Each row is a point on a landscape with many valleys, with its height.
From any point a ball rolls to the lowest of the 4 points nearest to it. It stops when none of these is lower. Distance is the straight distance between rows; heights are no part of it.
q_173: [ 15   5  18  32  -1   6  20  39  21  -4 -43  15  15  -9  -5  20  21  -8
  -8   9   6   7  11  22 -12   5  16   9  14 -14 -22 -28  25 -14 -11   7
  31 -22]  (h 220)
q_870: [ 49  -8  -7   3   3   1  24  14  19  -4 -16  -6  18 -13  -8   9  19  -9
   1   4 -14  -7 -13  -8   0  17 -27  -6   4   9  27 -32  14   5 -32  18
   5  36]  (h 206)
q_727: [-34   8  20  25  -9  18 -14 -18   6  30  28 -11 -16 -38 -10 -15  25  23
  24 -21  35  -9 -12 -43  23 -36  16   0 -17 -39   1 -41   6 -22  -1 -48
  -8 -31]  (h 146)
q_759: [-11  18   9  20 -22  15  16  -7  12 -17  16  -7  -5  12  37   7 -26  10
  31 -13  -8  14  -5 -25  -4 -26  36 -14  13   1   3  39 -15  -6  49 -29
   6 -15]  (h 541)
q_572: [ 31   5   4  15 -33  -4  26  28  17 -35 -15  32  24  25  18  28  12 -35
 -31  -4  26  -3  14  -3   0 -15  24 -10 -14 -27  13   5  40  23  -2  39
  -5   9]  (h 563)
q_158: [ -9   0 -12  -4 -12   5 -23  13 -12  -7  24  -1 -16  16  23 -37 -29   7
   4 -31  13   4 -26 -17  14  -3  36 -19 -40  18 -24 -10 -16   2  49 -24
   9 -13]  (h 495)
q_730: [-21 -24   7  -9 -15 -24 -13  -4 -30 -23   6  26 -34  -9 -28 -27 -26   7
 -24 -25 -12  17  -2  28  -4   6  16  30  10 -17   7   1 -28   7   2  -8
  -3 -14]  (h 341)
q_862: [-26  -3  10 -17   0 -14 -36   1  -9   5  28  -2  18  19  -2 -26 -18  -4
   9 -36 -26  11 -23   2   6   5  19   6 -17  21 -13  -5 -36  17  23  -4
   8  -7]  (h 420)
q_377: [-41 -10 -25  -6 -20  26 -21   8 -13   0  22  38 -25 -16 -13 -30 -15  -3
 -41  -4 -18  28  -1  -1  21   1   4  26   9 -23 -16 -19  15   0  38 -40
 -34 -10]  (h 290)
q_598: [ 16   9   5  31   6   5  19  41  19 -13 -47  20  23   5   4  17  22 -17
 -28   8  28   3   9  10 -14   8  27   1   5 -23 -27 -28  34 -12 -12  13
  18 -12]  (h 331)
q_623: [-30 -19  -5  -6 -24  15 -23   7 -13 -17  22  34 -45 -12 -15 -33 -30  11
 -37 -14 -16  32   1   3  17  11   8  39  11 -21 -15 -18  -1   4  29 -32
 -26   1]  (h 231)
q_148: [-23  -4   2   7  -3  17  10  -3  22 -27   3 -10   4  17  26 -17 -19  -6
  27   8  -8   5  -3 -17  -7 -13 -10  -1  29   7   8  34 -29  -2  35   8
  17  -5]  (h 443)
q_83: [-12  -6  -4 -14  -5   4 -30  -2 -18  10  26   2   8  22   2 -34 -27   3
   7 -33   1  12 -27 -28  18   9  25   2 -40  21 -18 -18 -25  16  42 -14
  -5  -2]  (h 418)
q_558: [  1 -26   1 -13  17   2  23   1   8  -9 -16 -18   6   2  -4 -19  -5 -12
   4  15  -1  -8 -12 -12 -15  13 -61 -10  26   7  13   8  -4   0  -5   4
  19  11]  (h 335)
q_341: [  4 -23  -2 -12  -7  -1   8   9  40   3  -7 -10  19  -8  -3   6  13 -17
  -4  18 -28  -3 -17  -2 -38  15 -35  15  20  31  -5  -8 -17  -6 -14  14
   6  17]  (h 306)
q_669: [ 14   1   8   9  24   0 -14 -31   7  25  -1 -19 -16   8  25   3   6  -4
   3  34  27 -38  31   7   8  10 -29 -19 -22  21  -8  44   9 -34 -12  24
 -39  16]  (h 419)
q_508: [ -9  17  -6  -5  18  15  -6 -14 -18  24  -9  -1  14  24   8   1   4   4
  33  23  20 -32  20  11   9  -2 -48 -37   8   5   5  21   5  -2 -17  19
   2  11]  (h 587)
q_233: [-11  19   9   4 -23  21   2  -3   5 -14  20 -10 -23  12  36 -21 -25   9
  23 -15   9   9   0 -25  -4 -29  39 -26 -18   3   2  17  -4 -18  53 -27
  15 -19]  (h 494)
q_692: [ -3   1  11   5  26 -45  11  27  -1 -11 -46   9   0 -15 -38  -3  10  11
 -11  -6   5  10   6  34 -14  13  21  23   2  -5 -16 -12   9 -28   1   1
  38 -31]  (h 585)
q_609: [-29  14 -24  15  16   5 -22 -35 -26  24  -7  -6 -17  25  41   0  23  -2
  32  19  18 -38  15   3  -9   2 -22 -20   4   9   9  33 -12   8 -14  15
 -11  10]  (h 559)
q_179: [-24  -9   1 -11 -26  12 -21  -9 -16  -3  23  35 -26  -5 -23 -30 -32  -5
 -28 -28 -15  30  -4  -3  32  23  11  23   9 -12  -1 -17 -17  17  27 -36
 -31  -3]  (h 190)
q_130: [ -8   1  -7  -6  -2   8 -16  10 -11  -4  31  -5 -11   9  14 -32 -12  19
  10 -44  14   0 -23 -40  31   5  25  -8 -45   3 -13 -23 -14  14  41 -28
  -4 -11]  (h 598)
q_945: [  2  10   2 -16  21  30   9 -10 -20  20  -5  -8  11  10   3   1  -2  -1
   3  16  23 -22  23  17   2  15 -58 -31  -5  -6   6   4  20   3 -21   7
  13  24]  (h 561)
q_850: [-19  -1  -1  -1 -21   7 -32   7 -14  -3  27  12  -4   3 -16 -25 -28  19
  -1 -29  -9   5  -8 -36  47  13   9  13 -13  12  -4 -28 -16  23  35 -34
 -56  -7]  (h 407)
q_969: [  7  17  10  17 -11  13   9  24  19   5 -27  14  25  -2 -10  32  23 -16
  -9  15  -2   3  13  10 -27   3   8   7  32 -11 -10 -36  14 -16 -33   8
   0   1]  (h 322)
q_622: [ 10  -4   2  -4  11   9  26  -5  -7   0 -13  -9   6   1  -4 -17  -1  -1
   8  17   7 -14   2   2  12  11 -64 -19  10  -1  12   4  10   1 -21  13
  15   8]  (h 484)
q_642: [ 62   9 -22   5   6 -14   3   6  -7  -5   5  -4  25 -16  -4  40   7 -18
 -32   7   0   2  -8   3  33  12  13  -9 -17  14  28  -1  36  21 -21  36
  -3  20]  (h 398)
q_844: [-37 -36 -18 -15 -23  -3 -21  -2 -27 -23  15  28 -37 -11 -24  -8 -11  18
 -39 -21 -17  21 -12  19 -13  -8  22  42  -4 -33 -25   0  -3   4   5  -8
  -7  -4]  (h 310)
q_137: [-14 -27   3 -18   7   6  23   5  29 -13   2 -10   5   3  11 -12 -13 -13
  12  11 -16   5 -13  -9 -29  -4 -55   1  20  19  -2   4 -22 -13   2   0
   9   2]  (h 320)
q_618: [ 20 -26  -6  -6  11  -6  23   4  17   1 -17  -8  11 -16   2  -8   7 -18
   0  16 -10  -6 -13   2 -15  15 -60   1  12   8  19  -6  -7  -5 -24  20
   8  26]  (h 324)
q_273: [ -5  28   7  10 -24   3  14 -13  22  -8  23  -2 -26   1  20  10 -19  16
  31 -18   0   8   2 -38   1 -31  49 -13  -2  -2  13  14  -7 -19  41 -32
  -1 -21]  (h 549)
q_960: [-27   7 -33  26  12   1 -12 -19 -20  -6  13  -3 -16  17  34   6  15   9
  46  17   9 -28 -14 -16   4   5  -2 -19  20   2   5  35 -13  24  -3  16
   3   2]  (h 627)
q_76: [-22   6  13 -15   3 -18 -27 -17 -12  14  16  13  12   5 -35 -18 -23 -11
  15 -23 -23  29 -18  30   8   9  16   7   1   7  -3  -7 -42  20  -1 -13
  11 -20]  (h 67)
q_88: [ 27  18   8  20 -28   8  10  19  23  -1 -32  18  21   2   0  45  29 -23
 -17   1 -11  -1  21   2 -23   6  15  12  19  -6  -2 -34  32   4 -21  15
  -3  13]  (h 338)
q_912: [-22 -10  -9   8   0  10 -14  13  11  -7  15 -23 -19 -17  -5 -27  12  34
  10 -23  25  -9 -22 -61  39 -12  13  20 -27 -13 -23 -37  12   0  24 -36
 -33 -30]  (h 90)
q_197: [ -8   4  15  10   0   1   6   4  31  17 -18   7  22  -9 -14  27  17  -7
  -4   8 -19   9   1  10 -33   7   0  12  17  10 -18 -29  -8  -6 -34   7
   6  -4]  (h 442)
q_875: [ -6 -13  -4  -4  19  18  26   2  -2  -5 -13  -9  10   9   5 -17  -7  -9
   8  15   3 -13   3   1  -8   8 -69 -15  33   5   8  10   5  -1 -12   4
  15  12]  (h 428)
q_313: [ 11  16   5  -7  18  10  -4 -27   8  48  -9   1   2  20  17  19  -1  -4
  -5  27  20 -34  41  11   9  -8 -39 -27 -23  17   2  18  11 -23 -12  10
 -26  28]  (h 281)
q_99: [ 70   9 -20   4   6 -32   6   7  -5  -2   0  -3  24 -14  12  37  16 -19
 -26   7  -2   7   7   6  31  13  25  -1 -22  11  17   5  36  28 -23  36
  -7  33]  (h 182)
q_830: [ -6 -20  19  -5   5 -54   8  15  -8 -25 -29   8 -23 -21 -37  -6   6  19
  -7 -12   4   1  17  38 -15   5  16  33  -1  -9  -4   2 -11  -9   2  -1
  15 -39]  (h 543)
q_914: [ 24   8   8  24 -23  21  23  43  14 -15 -27  29  18   5  16  31  31 -28
 -29   1  20  -2  17   1  -7  -8  34   0   6 -19  -4 -17  46   0 -19  22
   5   5]  (h 513)
q_363: [ -8 -17  20  -4  -2 -33   3   3 -11 -12 -15  11 -19 -12 -42 -20  -3  22
 -16 -12  -3  17   0  44 -17  -1  16  28   7 -11   1  11 -20  -6  -2  -2
  21 -29]  (h 504)
q_641: [-11  14  11  16  11  -4  11  18  16  20 -38  12  21 -13 -21  16  23 -18
   6   9  -9  19   9  31 -21   6  27   1  29  -1 -17 -27   1 -21 -28   3
  27 -23]  (h 438)
q_915: [ 52  10  -4  18 -16 -30   1  10  -3 -22  -5  14  28   4  -1  54  20 -13
 -19   2   4  14  16   3  30  -2  37 -14  -8   2  26  19  42  39  -8  40
  -2  10]  (h 336)
q_349: [-11 -33  12 -21  -2 -31   8   2 -14 -21 -11  15 -20 -22 -40 -15   2  30
 -16 -12  -8  15   5  36 -21   2  15  35   3 -13   1  10 -14  -5  -7   0
  10 -26]  (h 530)
q_489: [-37  17 -31  20  12  -3  -6 -19 -17   6  13 -12 -21  19  27   1  10   6
  42  18  12 -39  -7 -13   3  -5  -6 -19  17   4   4  35  -7  23  -2  29
   1   9]  (h 641)
q_367: [ 12  12  16 -16  30  24   0 -20 -14  47  -2 -13  17   6  16  19   0  -3
   2  26  22 -33  37  24   1  -3 -45 -27 -17   0   8  24  25 -16 -16   4
  -6  33]  (h 344)
q_979: [ 75   1 -10  -6  23  -3  19  17  -9  18  -1 -18   9 -25 -10   9   8 -12
 -29  14  -1  -4  -5  -1  15  13 -12 -15 -16  17  18 -17  40   8 -26  17
  13  38]  (h 655)
q_848: [-22  -2   3   9  25  16  11 -13 -21  -2  -8 -14  19  27   3 -11  -8   7
  31  10   2 -18   3  -1   4   8 -51 -23  29  -5   6  33 -13   9 -15  10
   8   6]  (h 761)
q_710: [-26   6  17 -19   6 -22 -17 -10 -13  16  11  14  21  12 -28  -3 -13 -11
  16 -14 -25  28  -9  24  -5  11  14  15  16  15 -14  -8 -45  10  -4  -7
  21 -11]  (h 98)
q_939: [ 36  -5  -5   3  -3  -4  22  10  20  -4 -13   2  15 -10 -10  29  30 -12
  -3  13 -19  -9  -3 -10 -18  15 -18  20  10  17  15 -28  13   1 -34  26
  -7  33]  (h 194)
q_810: [-15  -2   1   0  -2  21  -5   5  -3   3  20  -9 -14  -8  18 -36   3  23
  14 -29  23  -4 -18 -41  23 -20  39 -13 -46 -16 -11 -24   3  -6  29 -33
  11 -32]  (h 460)
q_801: [ 43  16  15 -13  22  25  -5 -17  10  42  -4   1   8   2   9  34 -17  -4
 -10  31  14 -29  51  12   9   1 -44 -23 -33  11  -7  21  19 -26 -11  14
 -26  18]  (h 207)
q_361: [ 63   8  -8 -21  23  15  21   8 -12  34   4 -21  18 -14   4  12  -4 -28
 -31  22   7  -6  17  18  17   6 -24 -24 -16  -3   8   7  36   4 -13  -4
  15  26]  (h 645)
q_584: [-20  -6  11 -22  -8 -19  -9 -10 -22  -6   5  21 -20  -5 -34 -28 -23   8
 -11 -27 -18  31  -1  33  16  10   8  23  14  -5   6   4 -39  26   0 -12
   3 -25]  (h 506)
q_981: [-12 -26  -6   1  -7  14  13   2  28 -21  -5 -19   3  20  16 -18 -27 -11
  16  17  -4  -4  -9  -4 -22  -7 -25  -6  22  14  13  38 -27 -16  25   1
  12   2]  (h 343)
q_95: [-35  22 -40  23   9 -20 -15 -40  -6  12  13 -24 -34  10  45  -8  25  -9
  20  30   4 -38   3  -1  -4  -3  -6 -20   0  -1  14  29  -4  24  -6  17
   0  18]  (h 620)
q_639: [ -9  17   8  -7 -16  18   7  -1   8   5  24 -17 -23  -3  24 -25  -7   8
  25 -22  23   8   2 -32  -4 -21  53 -17 -34 -11  -3  -5  -5 -10  37 -44
   5 -27]  (h 527)
q_952: [  9  -4   7  -1  -8  -7   8 -10  37   8 -18   5  27  -7 -17  25  17 -17
  -5  16 -31   1  -3   1 -35   5 -11  15  20  15  -4 -40 -14 -11 -29  12
  -2  17]  (h 240)
q_187: [ 33 -14   4 -13  20  14  30   9  -5   0  -7 -24  11  -4 -13 -13  10  -7
  -3  17 -10  -8  -5   7  -5  13 -72 -15  12   5  14  -2  13   4  -9   5
  16  17]  (h 334)
q_720: [ 39   5   5  10 -16 -19  20  13   4 -34 -12  37  21  32   5  35   0 -20
 -38  -5  16   3  22   2  21 -23  32 -18 -21 -24  22  30  32  35  -2  43
  -9   6]  (h 160)
q_234: [ 29  11   8  -2  25  -6 -15 -26  13  31 -13  -4 -20   6   8  17  -6  -2
   5  36  25 -27  33   6   5   1 -26 -21 -27  18  -6  41  11 -25  -6  37
 -48  25]  (h 340)
q_564: [-23 -21  12 -11  -6 -20 -14  -6 -28 -14  -1  22 -18 -23 -35 -19 -11  -2
 -22 -22 -18  19   4  35  -1  10  11  29   1 -13  12   5 -29   7  -7 -16
   3 -28]  (h 425)
q_480: [ 39   6  -1 -14  22  23  18   2 -18  26  -6 -14  23  -7  -6   1  -8 -15
 -19  21  10 -15  19  18   9   6 -35 -21  -5  -1   3  -4  28   5 -23  -1
  14  25]  (h 472)
q_52: [ -5  12  18   8  -3  -6   2   7  16  20 -20  12  26 -12 -25   9  12 -11
   9   7 -24  19   8  42 -31   7   9   5  19   4 -13 -30 -15 -12 -26  -4
  22 -10]  (h 613)
q_649: [-36 -23 -36  -2 -24  10 -28  12 -22 -13  28  40 -43  -4 -13 -21 -16   4
 -38  -5 -26  27 -18  -3  13   5  17  36   8 -24 -28 -16   4  10  20 -25
  -9   6]  (h 259)
q_155: [-17 -11   1 -10   2  -6  -5  -6  29   0  -6  -1  23   0   2   5  -7 -22
  11   4 -39  11 -12  12 -37  10  -9   9   8  28 -17 -22 -31  -4 -15   4
   6  12]  (h 339)
q_311: [-18  13  -9   3  23  -7 -15 -34 -15  26 -12 -11  -5  21  18   8  13  -5
  25  25  18 -38  26  11   1  -2 -31 -27  -3  11   3  35   2 -15 -19  22
 -20  22]  (h 481)
q_589: [  3  32   8  11 -22   0  17 -19  28  14  20  -8 -19 -16  16  23 -18  31
  29 -13  -6   2  -5 -48  10 -34  47  -8  -2  -3  20  -1  -1 -17  26 -36
 -28 -11]  (h 552)
q_551: [-18  28  16   9 -21  15   6 -15   4   7  24 -10 -23 -13  20   1  -9  22
  28 -27  10   2  -2 -45   1 -38  58 -11 -12 -10  15  -9   1 -24  32 -44
 -16 -16]  (h 535)
q_356: [-23   5   7 -18  -7 -12 -33  -1 -24  11  24  12   6  14 -21 -28 -27   4
   8 -33 -12  28 -20  -4  24  16  18   8 -23  14  -6  -8 -33  33  17 -19
  -4 -13]  (h 134)
q_581: [-24  21 -11  27  -5   2   6  -4  -5 -18  10  -7  -7  23  28  12  -8  18
  45   1  -6 -13 -12 -17  13   0   1  -6  35  -8  11  40 -22  15  26  17
  -9  -7]  (h 542)
q_779: [-19 -44  -8 -21 -11 -19 -20   0 -23 -30  -7   9  -6 -14 -25  11  14  38
 -31 -26   2  -5   3  35 -30 -12   9  38  -5 -16  -7  -1  -9  -4   2   7
  -3 -22]  (h 539)
q_330: [-27  23  -6   8  16  17 -10 -26 -23  10  -6  -8   2  24  23  12  10  11
  38  23  15 -27   5   6   4  -4 -38 -28  13  -5   6  33  -9   4 -12  23
   5   5]  (h 721)
q_872: [ 45   5   4  24  33  -3  -5 -34  19  27 -17 -30 -31  -1  24  -7   8  -9
  14  34  13 -19  29   1  13   1 -21 -27 -12  16  -5  42   1 -31 -20  32
 -46  12]  (h 453)
q_241: [ 11   9   2  12  -9   8  10   5  25  -3 -14  16  21  -9 -10  29  24  -7
  -4   7 -19  -7   2   3 -37  14  -6  14  15   8   2 -37   8 -12 -36  19
 -11  16]  (h 221)
q_648: [-19  -1  23  -5  -3 -33  -7  -1 -21   3  -6  15 -11 -11 -43 -25  -1   4
 -11 -22 -20  25   8  38   3   3  12  29   7  -3   0   5 -33  -2  -7  -6
  10 -32]  (h 512)
q_751: [-20   0   1   8   1  12   6 -13  -4 -14  -8 -17   1  30  16 -11  -8   1
  28  20   3  -9   7 -13   0  -6 -46 -26  42   5   8  38 -21  19  11  14
  13   0]  (h 793)
q_439: [ 47   2  -5 -16  22  18  27   6 -11  18 -13 -13  16 -12 -12   0  -2 -16
 -11  17   4  -8   5   5  -2  14 -44 -20  -5   5  13 -12  31   4 -21   7
  11  24]  (h 354)
q_605: [-32  24 -13  20  11  16   1 -14 -14  -1   3  -8  -5  26  24  -3  -7  13
  39  13  -1 -20  -4 -11   5   5 -31 -25  35   0   9  37 -19  17 -11  20
  22 -12]  (h 791)
q_242: [-27   6  20  -1  13 -29   0  -7  -6  16 -15   2  23  -2 -33  -2   2  -6
  12  -5 -22  31  -2  37 -15   6  11   5  16  -3 -13  -7 -19   0 -17  -7
  20 -29]  (h 185)
q_571: [-14   1   7 -18  -7   8 -37  -3 -10   3  25  15   4  10 -18 -28 -28  10
   0 -36  -8  16 -14 -12  41  18  20  17  -8   7   2 -11 -24  31  21 -35
 -30 -14]  (h 307)
q_933: [ 70   2 -16 -15  19   2  15  15  -9  25   8 -15  14 -20   2  17  11 -20
 -28  22   6   4   8   9  19  14 -10 -18 -24   1  11   0  36  17 -18  10
  19  26]  (h 915)
q_27: [ 41   9  12  16 -19  -1  14   7  17  -3 -17  19  21 -12  -5  37  33 -11
 -27   7  -6  -8  13 -14  -3  13  13  11  12  10  24 -26  28  10 -39  25
 -13  24]  (h 249)
q_682: [ 29  16   7 -31  12  19  13  -8 -15  40  -1  -8  21   1   3   5  -8  -9
   1  27  23 -28  36  26  11   0 -41 -31 -13  -3   2  10  28 -10 -18  -2
  10  20]  (h 392)
q_579: [-19 -19   7 -21   1  -3 -11  -4  24   7   6  -8  16   5   8  -7 -12 -20
  17  14 -30   1 -22   5 -41  -2 -11   4   7  35 -10   0 -42 -10   0   7
  23  11]  (h 327)
q_276: [  1  40   5  26 -21  -3  11  -7  15  -3  28  -5 -19   4  23  31  -7  22
  38  -8 -10   9 -13 -48  11 -22  45  -8   9  -4  16  21  -9 -11  31 -22
 -13  -3]  (h 689)
q_168: [-24 -43 -14 -20  -9 -14 -23   4 -30 -35  16  14 -37 -14 -31  -2  -5  24
 -32 -21  -9  15 -15  23 -24  -2  18  48  -5 -23 -20  -7 -15  -4  -4   6
   0 -16]  (h 388)
q_606: [ 49  16   7  14 -33  -6   4  14  13 -20 -24  22  22   5  -5  57  36 -18
 -32  -4   8  -1  11 -16  11   1  17   3  -2   0  34  -7  40   3 -26  28
  -5  14]  (h 173)
q_28: [ 70  11 -23  -4  19 -20   6  15  -9  11   4 -17  12 -21  13  28   8 -22
 -37  22   2   8   1  10  15  18   7 -11 -33   2  14  -3  36  21 -24  19
  15  31]  (h 143)
q_9: [-26   9   9  -6 -22   8   7   3   3 -20  16  -4  -5  20  43 -25 -29  -3
  19 -11   5   9  -9 -27 -13 -23  28 -18 -15  11   3  27 -16  -9  48 -24
  11  -7]  (h 437)
q_279: [ 71  14 -17  -3  14 -27   8  12  -7  11   9  -3  17 -19  -1  23  14 -15
 -29  16   5   2  -3   5  19  11   9 -11 -26   6  19  -2  48  27 -23  21
   6  31]  (h 581)
q_250: [-17  21   3  18 -10  10  15  -3  14 -27   8 -11  -9  15  32  10 -22  14
  38  -7  -2   3   1 -29   3 -20  11  -6  32   0   9  45 -23   5  34  -7
   8  -9]  (h 117)
q_699: [-19 -10  -2 -17  -5   3 -16  -5   8   2  20 -11  -8  18  28 -35 -12  -6
  19 -13   1  11 -25 -12 -15  -6  22 -13 -40  21  -9   3 -24 -15  50 -20
  24 -10]  (h 412)
q_256: [-10  29 -20  23   3   0   4 -14   2  -5  16 -17 -23   3  31  18   7  22
  49   9  -4 -12 -31 -45   4 -12  30  -8  35   3  -2  22 -26  25  24   6
   3  -8]  (h 617)
q_485: [ 42 -10  -1 -12  14   4  22  10  -3   6 -11 -17  13 -14 -11  -2   9 -13
 -17   6   9  -2 -10   0   6   9 -50 -10   0  10  19 -23  24   3 -31  11
   7  27]  (h 247)
q_758: [ -8  -2 -15  -5  -9  13 -27   2 -11   1  17 -10  -2   5 -11 -34 -18  26
  10 -30   3  -6 -31 -46  39   9  19   1 -30  12  -3 -35  -7  11  39 -28
 -32 -17]  (h 565)
q_46: [-28 -21   1 -23   0   3 -11  -4  32  -8   7 -11  11  10  11 -18 -22 -12
  11   1 -11   7 -26   6 -37 -14  -5   3  -8  27 -18   7 -38  -4  16  -6
  11   8]  (h 332)
q_350: [-31 -11  -3 -21   2 -17 -24   0   5   1  25  -1  16  14   5 -27 -26 -12
   9  -9 -20  17 -21  11 -27   2  16  -4 -19  28 -16  -4 -41   3  19 -13
  15  -6]  (h 406)
q_354: [-21 -12  -7  -4 -25  11 -32 -12   1 -11  17  13  -6   3  -5 -17 -17  13
  -3 -16  -1   7  -3 -40  43  18  14  20  -2  11  -9 -39   4  10  44 -54
 -59 -22]  (h 463)
q_520: [-12   8 -10   7  19 -23 -17 -44  -4  27  -8 -29 -25  13  30  -5  22 -11
  20  35  25 -32  21  15  -6  -9 -20 -19 -13  18   6  40  -1 -14 -17  15
 -30  15]  (h 467)
q_18: [-23 -11   3  -8  -2   8  -8   8  20 -21  13 -17  -3  24  25 -22 -28  -2
  16  -6  -2   5 -17  -8 -20 -14   4  -9  -6  17  -3  20 -33  -7  50 -12
  19   1]  (h 368)
q_149: [ 50  19   8 -24  21  28   6   8  -1  37  15 -16  21  -2   7  19 -17 -24
 -26  27  18 -14  30  18   3   4 -12 -17 -27  -3   5  20  39  -4 -16  -7
   4  25]  (h 493)
q_610: [-31 -25 -37 -17 -13   8 -26  -1 -41 -20  12   7 -23   8 -13  13 -15  38
 -26 -10 -26  37 -40  17   2 -12  24  44   9 -33 -44 -16  15  -9  10 -10
  -2  -6]  (h 427)
q_322: [-22   2   5  18   2   7   6   8   6 -17   2 -11   5  24  30  -2 -19   7
  31  10  -6  -4  -2 -29  -3   1 -30 -12  43   0  10  47 -21  10  25  -2
  14 -12]  (h 637)
q_170: [-29 -30 -21 -24  -9  19 -36   8 -40 -41  20  -1 -10  14 -18  21  -4  39
 -19 -22 -20  24 -26  32  -8  -1  23  37   5 -31 -35 -11   6   0  -4   2
  -6 -13]  (h 423)
q_25: [ 31  13   0  20 -34  18  20  26  11 -31 -21  27  23   9  10  40  22 -29
 -30  -5  20  -1  16  -1  -2   2  26  -8  -5 -20  15  -2  41  20 -15  22
 -10   8]  (h 497)
q_737: [ 15  -3   7   0 -13  -5  17   2  28  -1 -12   8  18 -11 -13  27  31 -20
  -8  14 -22   3  -2  -1 -32  11 -13  17  21  20   6 -32  14 -12 -35  19
  -2  20]  (h 172)
q_412: [-24 -42   0 -13   0 -39  -9  14 -14 -34 -33   6 -12  -9 -31   5   7  37
 -18 -17  12  -9  19  34 -23  -3  14  43  -7   2   0  -2 -14 -20  -5   1
  12 -28]  (h 612)
q_993: [-35 -13 -12  -9 -25  17 -22  10 -15   0  27  33 -35  -7  -8 -32 -20  -4
 -27 -14 -27  23  -7 -11  20  15   4  31  12 -17 -16 -20   7   9  24 -33
 -35  -8]  (h 248)
q_326: [-26   6  12  18  -1  26   6   7  -8   3  20 -20 -19 -17  14 -36  14  38
  17 -20  37  -4  -3 -49  22 -15  30 -14 -39 -37  -8 -23  10 -16  22 -35
  -9 -33]  (h 309)
q_840: [  3  14  -3  -6  23  20  -4 -25 -22  29  -1   3  11  20  14   9   2  -2
  12  21  30 -42  34  15   5  -1 -46 -36 -21   7  -6  21   5 -12 -14  10
 -12  24]  (h 385)
q_203: [ 12 -16  17  18  26 -33   5  39  13 -23 -56   9  11 -12 -26  10   9  21
 -16 -10  20  -2  10  20 -20   8  21  29  -7   5 -18 -20  17 -23  13   9
  28 -35]  (h 633)
q_991: [ 16  25  10  32 -18  20  18  30  22  -6 -30  14  17  -6 -12  24  24 -22
 -21   5  10   9  19  12 -24   2  22   5  27 -13 -20 -24  32  -5 -23  17
  11  -6]  (h 311)
q_652: [-32   2  20 -17  11 -22 -14 -11   5  18   7   0  18  12 -21 -13 -12 -12
  16 -11 -27  27 -17  26 -16   3   7   4   3  20 -14  -9 -38   1  -5   0
  16  -6]  (h 606)
q_835: [ 23  -4  -4 -17  21   9  26  -4  -1  15 -23 -23  20   0 -10  -4   3  -7
  -3  19  15  -6   0   1   7   8 -61 -24   4  -5   8  10  16  -1 -23   7
  17  18]  (h 482)
q_971: [-28 -36 -21 -19 -15   5 -34   7 -37 -35  13  15 -21  -9 -16   6  -6  34
 -26 -17 -17  21 -11  25 -15   0  21  41  -2 -23 -31 -11  -7  -6  -5  -5
  -3  -5]  (h 374)
q_908: [ -6  10  19  10  16 -22  10  17   9   4 -35  17  17 -19 -33   3  14   0
  -1   2  -7  26  10  37 -15   3  27  10  22  -5 -12 -19  -4 -17 -20  -4
  22 -24]  (h 515)
q_921: [-21 -31  -2 -15 -27  -6 -15  -5 -21 -13  21  32 -45 -11 -24 -33 -14   6
 -43 -26 -23  25  -2  20   1   3  11  31  16 -35  -1   6 -23   8  11 -14
 -11 -12]  (h 270)
q_937: [-17  19 -27  30   6   1  -5 -20  -5 -11  23 -11 -18  15  43  15   5  18
  50  12  -1 -16 -22 -23  11  -7  11 -16  29   9   3  41 -25  28  13  16
   7  -1]  (h 609)
q_460: [-19 -28   5 -13  -5   0   6   2  33  -3   4  -5  15  14   7 -12 -10 -17
   8  23 -15   4 -20  -2 -30  -8 -33   4  13  34  -4  11 -42 -18  15   4
   8   6]  (h 323)
q_133: [ 11 -23   3 -14  11  -7  14   0  29  -9  -5 -15  13  -3 -10 -16   1 -11
   2  16 -20  -8 -19  -5 -20   8 -59  -2  22  20  10  -9 -25  -6  -5  14
  10  27]  (h 315)
q_454: [-53  12  22  15   2  17  -2  -7   3  26  22 -15  -5 -33 -18 -17  28  25
  29 -21  36  -8 -17 -41  21 -36   7   4  -4 -55  -3 -35  12 -21  -3 -39
 -10 -37]  (h 213)
q_126: [ 36  18   4  23 -27 -16  17  15   4 -26  -2  27  25  17   6  46  17 -21
 -33 -13   3   4  22   3  11  -3  26  -1  -3 -11  21   6  40  19 -14  36
 -12  16]  (h 333)
q_674: [ 56  -1 -12 -17  15  -2  39  13 -15  11 -13 -20  10 -19  -8   4  -1 -22
 -20  15   3  -7  -1   2  17  18 -22 -22  -9   5  12 -17  34   4 -33  10
   6  40]  (h 439)
q_607: [ 60   0  -7   6   4 -19  12   8   3  -4  -6   4   9 -19 -11  28  20 -17
 -26   2 -10  -5  -3  -5  13  17  -2   5 -14  10  30 -15  37  14 -25  24
  -6  36]  (h 411)
q_515: [-23  -4  11  15   5  22  -3   4   4  -2  13 -33 -20 -32   0 -33  32  30
  21 -23  34 -10 -22 -47  35 -30  18   8 -23 -28 -19 -39   4 -12  10 -42
  -7 -34]  (h 558)
q_483: [ 10   3  -5  15  29 -18 -11 -43  18  21  -7 -39 -43  -1  30 -27  13  -8
  10  33  13 -24  26   9   9 -13 -16  -9  -6  15   2  46   5 -15 -15  21
 -41   9]  (h 480)
q_709: [  2 -27   4   2  20 -34  -4  14   4 -23 -43  -2  -1 -22 -31  -3   9  27
 -26 -18  15  -2   7  45 -23  -4  20  36   5 -11  -5  -5   5 -19   5  -5
  18 -36]  (h 608)
q_174: [-10  30  18   4 -22   7  15 -17  16  22  31  -4 -17 -22  13   8   8  20
  25 -26   8   0   5 -43   9 -35  51  -3 -14 -22  18 -18   5 -19  12 -44
  -6 -18]  (h 537)

Call two points neighbours if one is among the 4 nearest of the other. Go from one point of each pair to the other, from neighbour to neighbour, staying as low as possible. Name the highest point that can't be avoided.
q_179, q_606: q_862
q_737, q_606: q_27
q_76, q_250: q_148
q_173, q_28: q_915
q_727, q_250: q_158
q_720, q_173: q_126
q_250, q_801: q_480
q_737, q_173: q_969
q_179, q_76: q_571

Where does a ball stop that starts at each point below?
q_709: q_179
q_412: q_179
q_460: q_737
q_971: q_179
q_361: q_737
q_480: q_737
q_692: q_76
q_168: q_179
q_330: q_801
q_95: q_801
q_558: q_737
